Each row is a point on a landscape with many valleys, with its height.
From any point a ball rolls to the lowest of the 2 points nearest to it. It stops when none of these is lower. Distance is the straight distance between rows; heights are no part of it.
Tiv: [ 99  80 125 162 107 157 147 118 169 138 128 109  51 111 127 135  72 183
 108 146 100 142  76]  height 353
misag: [128 118  99 132 143  80 102 142 101 134 156 114 124  89 142 141 125 137
 117  72 126 103 113]  height 384
Liko: [195 156 155 117 151  68  85 127  82 110 118 100 114  85 121 118 178 104
 165 157 117 111 163]  height 108
guza: [109 101 123 189 131 129 100 128 142 103 189 140  98 108 130  98  90 168
 138 135  92 133 167]  height 158
Bol: [144 132 121 101 120 145 105 118 168 154  78  99 155 123 104 113 162  43
 139 117 119 114 112]  height 59
vob: [112 107  85 102  70 114 110 155 138 127 186 147 173 188  86 140  84 154
 106 136 110 159  76]  height 409
Saz: [150 152 183 116  89  96 148  85 117 158  61 113 110 107 182 125 146  69
 166 129 104 114  56]  height 315
Fuva: [168 117 144 188 136  93 102 103  96 113 118 107  70  96 160 136 110 121
 148 142  75 163 166]  height 83
Fop: [101 116 117 135 106 172 102 175 159 118 180 172 204 148 132 121 114 159
 115 115  95 144 150]  height 308
kol: [131 108 103 170 113 115 156 144 147 133 116  86  71 142 113 143 103 113
 125 176 122 157 110]  height 304
Dozil: [ 98 158 136 127 107 170 113 133 127  90 153 174 185 189 122 144 170 135
  99 112 160 124 181]  height 667
Giger: [165 125 112 160 149 124 133  81 146 106 110 107 122 123 110  80 148  94
 101 155 104 139  84]  height 299
sog: [100 124 115 125 103 159 149 166 130  81 184 115 101 135 102 129 133 149
 119 138 150  97 210]  height 171
sameb: [145 120 135 157 125  68 136 132  71  70 156  72 115 123 154 104 140 118
 130 144 113 156 143]  height 141
fut: [ 97 125 106 106  81 146 128 177 144 152 175 137 171  97 106 160 123 170
  99 119 136 107 109]  height 313
feg: [152 141 150 104 180 133 129 126 143 176  80 140 131 119 123 154 128 109
 153 135 164 115 145]  height 433
nal: [141 147 170 149 122 145 143 104 110  99 132 115  81 106 111 117 156  96
 145 165 130 124 195]  height 167
vabe: [156 131 139  81 153 142 172  83 112 148  66 128 124 165 149 119  95  67
 147 108 144 141  86]  height 210
lilo: [161 139 100 100 173 103 149  77 132 173 107 135  89  99 147 147 102 152
 108  84 140 135  88]  height 461
tav: [ 59  99  73 123 101 134 100 198 132 142 190 120 168 138 111 153 112 179
 142 128 137  91 151]  height 323
Fedod: [114 106 117 131 142 170 152 146 161 121 106 158 143 113 121  87 106 122
 153 136 100 115 140]  height 554
Daba: [140 158 146 129 117 107 153 116 153 182  56 125 110  92 201 154 143 101
 160 100 110 106  82]  height 345
poza: [ 94 183 192 110 119 185 132 122 118 113 148 161 210 164 133 113 188  98
 130 142 159 140 186]  height 656
doki: [175 101 133  88 110  65 128 109 151 119 103  89  97  56 131 123 105 162
 142 137  86 158  98]  height 676
momin: [137 141 210 113 180 124 110 108  68 115  89 126 121 139 129 119 156  90
 170 164 172  98 145]  height 483
kun: [115 121 139 130 100 152 144 145 146  99 137  93 107  84 110 135 142 118
 116 149 133 108 162]  height 124
levos: [101 139 132 110 116 142 153 101 117 153 132 115 152 115 133 135 127  80
 127 112 147 122 128]  height 638
sof: [107 119  99 149 102 155 103 124 188 165 176 168 180 100 137 129 100 162
 116  97  90 128 117]  height 253
ranek: [113  97  73 113 109 148 100 109 153 125 108 108 167 139  94 120 142  81
 109  98 123 106 104]  height 116
Mezo: [144 182 163 119 121  88 104 150 105 111 166 114 160 135 132 115 187 104
 132 113 155 128 170]  height 275
fopuf: [100  88  97 129 102 171 157 121 155 119 163 134  94 144 101 141  60 201
  91 152 123 105  77]  height 324
Zegi: [160 157 170 128 138 125 130  54 100 137  96 126  85 105 101 120 155  74
 158 175 126 110 154]  height 193
Gid: [109  93  94 117 102 122 138 176 151 141 155 125 198 172 130 171  78 166
 101 130 129 159  82]  height 439
siku: [137 138 125 140 144 119 125  96 125 175  64 137  56 154  85 147 134 104
 130 137 142 120  86]  height 239
dinir: [187 122 133 155 180 124 111  78  96 139  68 105  72  86 177 133 123 111
 134  92  98 115 130]  height 427
sonek: [ 87 134 148 105 131 128  91 145 138  87 173 154 173 158 161 149 136 202
 131  92 168 135 221]  height 693
Totu: [162 169 176 127 119 104 110 157 111 165  79 131 100 102 128 157 159 100
 130 115 128  92  75]  height 344
feka: [133 126 104 161 168  99 134 124 112 118 176 112 114 178 132 149 102 122
 107 115 157 168 153]  height 402
zeg: [169 183 188 100 100  96 114 150 104 124 120 137 150 128 125 146 176  83
 131 121 153  98 122]  height 312
pokig: [127 113  97  95 133 142 171  76 139 126  80 160 126 183 130 139  83 117
 108 102 142 155  65]  height 248
vuti: [ 56 107  87 100 109 206  86 192  99  94 167 143 186 181 110 100 161 179
 125 109 121 121 199]  height 261
Kas: [ 74 122 121 123  92 191 156 145 111 127 126 140 178 143 123 130 134  94
 113 123 133 128 114]  height 626
Ziroz: [ 89 109 110 154 107 157 107 150 156 145 186 144 115 147  80 101  83 147
 139 140 100 146 140]  height 198
lokas: [181 124  99 100 143  73 164  97 131 161  91  87  73  66 137  94 110 137
 150 148  81 167 106]  height 682
mune: [180 126 150 157 148 124 106 147 146 123 144 107  86 138 105 118 106 121
 119 156 108 180 160]  height 166
nasak: [119 104 108 115 133 185 130 130 174 121  73 163 199 109 124 102 135 131
 111 112  98 102  94]  height 533
misog: [ 61 107 107 127  98 145 102 143 142  74 196 122 128 155 121 106 150 200
 150 128 145 111 237]  height 205
Famom: [155 125 180 113 152 146 142 117 118  98  91 132 135 156 137 120 109  89
 127 117 144 147 123]  height 168
suzap: [113 164 209 132 162  95 112 120  70 117 140  86 174 144 178 130 194 112
 154 162 176 143 171]  height 454
Korub: [135 128 143 145 102  82 121 147  85  45 188 116 103 146 121  81 149 145
 127 133 120 147 169]  height 185
Fiku: [119 114 161 106 123 116 124 109 133  87 163 148 145 107 124 136 105 156
 131 127 145 146 170]  height 659
fanik: [109 128 126 121  99 107 102 142 113 148 181 136 142 120 121 166 117 150
  91  74 146 119 110]  height 352
Pinof: [125 147 112 118 123 110 188 126 187 174  50 135  95 105 197 154 139 158
 129 109 112 123  57]  height 381
sim: [ 80 108 108  91 109 134 130 117 132 125 159 137 168 100 123 147 114 131
 147 106 140 106 178]  height 649
nefe: [ 98 162 153 120 128 130  90 169  87 137 177 116 195 166 136 117 188 133
 107 103 172 153 166]  height 316
Nezi: [ 93  91  29 121 115 173 107 158 162 149 135 127 183 147  92 116 119 130
 117 125  98 109 109]  height 177
kap: [ 99 107 102 155 103  84 169 125  99 105 170 100 120 106 146 116 104 115
 141 130 116 132 122]  height 191
mefen: [152 132 124 106 155  43 152  80 111 160  74 123 127 133 140 138 115 103
 164 144 148 150  70]  height 704
Viziz: [159 113 111 133 151 101  92 117 129 132 111 106 104  85 142 141 123 113
 146  80 112 104 156]  height 408
fuda: [196 140 145 184 133  91  93 125 112  91 103 128  80 142 142 146 139 107
 168 163  95 148 209]  height 125
noka: [114 155 177 136 176 129 132 134  98 141 143 108 165 121 174 163 152 120
 132 136 184 136 178]  height 432
niben: [118 150  99  92 137 168 142  77 144 198  85 145 152 102 160 112 150  93
 109  63 116  92  67]  height 499
kozin: [111 124 107 154 131 124 124 140 143 154 105 120 110 156  81 158 128 113
 122 163 152 130 101]  height 272
pesuk: [144 133 113 145 131 132 156 110 149 116 138 136 171 145 116  94 137 103
  72 143 132 149  58]  height 338
folab: [ 82  99  74  90 102 179 176 169 132 138  95 143 198 148 117 157 111 128
 123 156 133 126  97]  height 611
luti: [175 170 158 124 180 133 161 103 146 184  41 149  88 123 147 141 144 103
 160 157 139 107  98]  height 453
binen: [ 38 104 100  97 109 157 111 156 113  78 191 139 182 183 102  79 148 197
 145 152 141 145 198]  height 232
nis: [157 136 124 133 138 110 130  70 138 154  71 132 108 137 120  83 147  93
 116 127 106 147  39]  height 271
roz: [187 162 140 181 139  85 107 153  83  86 122 101  99 114 126 128 196 107
 135 169 116  99 150]  height 159
fov: [ 87  99 112 124 157 208 160 146 161 130 151 153 154 111 112 117  84 172
 118 151 134 124 135]  height 575
Mamu: [142 154 147 173 139 137  98 181 138 117 168 134  98 146 111 115 144 131
 127 135 129 146 176]  height 213
Zula: [ 85 106  95 107 124 227 126 172 117  94 200 164 196 164 126 107 111 177
 104 109 116 128 174]  height 300
mavil: [169 148 129 130 159  58 147  79  70 151 140  92 128 113 161 130 128  83
 149 134 142 147 117]  height 696
Bap: [126 102 119 153 117  91  65 178 125  73 167 118 122 152  97 138 147 176
 113 132 134 106 144]  height 251
kabu: [156 164 200 146 180 128 127 110  78 159  73 146  84 125 138 143 150  98
 168 175 159  80 108]  height 470
tef: [ 99  92  71 134  90 191 122 158 172 155 146 157 143 166  97 116  79 131
 142 119  81 129 120]  height 229
tov: [173 143 141 106 154  90 167  79  78 167 105  87  70  71 155 105 112 101
 171 146 110 146 115]  height 688
Fele: [130 104  96 128 133 135 161 155 184 149 105 150 140 121 139 114  93 154
 137 137 107 134  86]  height 574
Tovam: [131 144 120 121 150 131 129 166 112 127 179 102 167 164 127 140 134 120
  88 127 166 161 143]  height 361
Sazaz: [103 154 171 123 121 163 135  91 118 114 154 129 171 133 149 107 153  70
 140 120 147 133 176]  height 647
saso: [ 75  96 103 163 128 118  83 163 131 104 168 154 142 117  96 128 133 181
 133 133 133  87 137]  height 287
tup: [153 160 155 131 172 126 146 150 138 160 153 123 145 128 139 156 123 130
 118 149 173 156 152]  height 403
telu: [144 143 143 148 153 105 114  89  91 163 107 135  56 112  87 142 124 107
 154 134 136 118 141]  height 215
sep: [114 137 189  71 129 139 125 158  73 107 108 134 149 144  98 123 143 105
 149 142 175 114 153]  height 498
Fugor: [116  99 116 107 114 155 175 100 131 101 128 146 116 150 118 152  68 148
  93 134 147 135 104]  height 288
Teku: [133 125  96 121  94 104 117 125 146  95 169 149 178 154  98 119 122 134
  89 130 129 140  98]  height 380
boso: [165 107 151 120 151 165 119 153 138 106 122 125 103 154 118 128  88 128
 104 114 139 158 145]  height 103
dig: [109 125 142 135 109 144 112 157 121  64 147 185 138 182 144 154 125 165
 128  90 154 115 187]  height 680
Mabe: [146 119 134 176 156  84  79 138  96  75 132 109 112 107 123 140 172 158
 111 144 140  96 156]  height 209
peraz: [153 124 168 114  95  90 124  97 150 113 126 129 120  94 127 149 110 127
 131 133 121 163 126]  height 668
Tad: [ 90  89  66  93  87 147 188 162 175 153  81 132 142 142 122 127  96 154
 134 151 111 130  53]  height 594
siz: [115 121  74  94 139 190 139 109 165 174  76 168 173 104 141  99 137 141
  94  76  87  99  56]  height 515
mipe: [171 154 133 112 128 129 151 165 158 174  61 116  88 102 122 131 159 138
 111 137 124  95  60]  height 374
nimi: [127 131 131 174 134 126  97 119 173 148 196 152 127 100 139 109  98 141
 118  93  86 145 152]  height 200
tofa: [111  82 131 154 108 143 127 141 155 118 149  88  69 136 121 172  81 159
 117 149 126 140 125]  height 331
ter: [132 175 158 149  98  96 116 146  89  57 170 133 129 187 137  79 196 118
 125 108 143 141 182]  height 228
para: [137 138 178  98 111 105 111  96 137 173  56 129 117 128 124 107 134  85
 154 129 118 149  50]  height 293
ziv: [144 152  67 113 153 118 146  72 141 170  91 138 102 111 140 127 142 112
 106  74 139  80  85]  height 481
Vuzi: [119 116 165 171 114 112 133 125 100  98 147 129  71  83 150 112 100 147
 154 138  86 140 170]  height 120
fepi: [184 125 113 119 178 102 129  63 115 162  66 112  35  78 165 165 112 165
 108  92 109 125 101]  height 443
foz: [146 143 113 153 131  99 180 137 150 155  91 128  63  87 148 147 129 144
 128 143 116 118  79]  height 406

Where does a ball stop that starts at each point below?
siz -> fut
tofa -> kun
Tiv -> boso

Call two points neighbours if one is among the 2 nearest of the other. Go from one point of each pair to the other, from neighbour to neighbour, staying as low as possible. Name the highest point that can't be avoided.
Bol and Fuva -> tef
nis and sameb -> foz
Bol and fut -> tav
Fuva and Liko -> roz
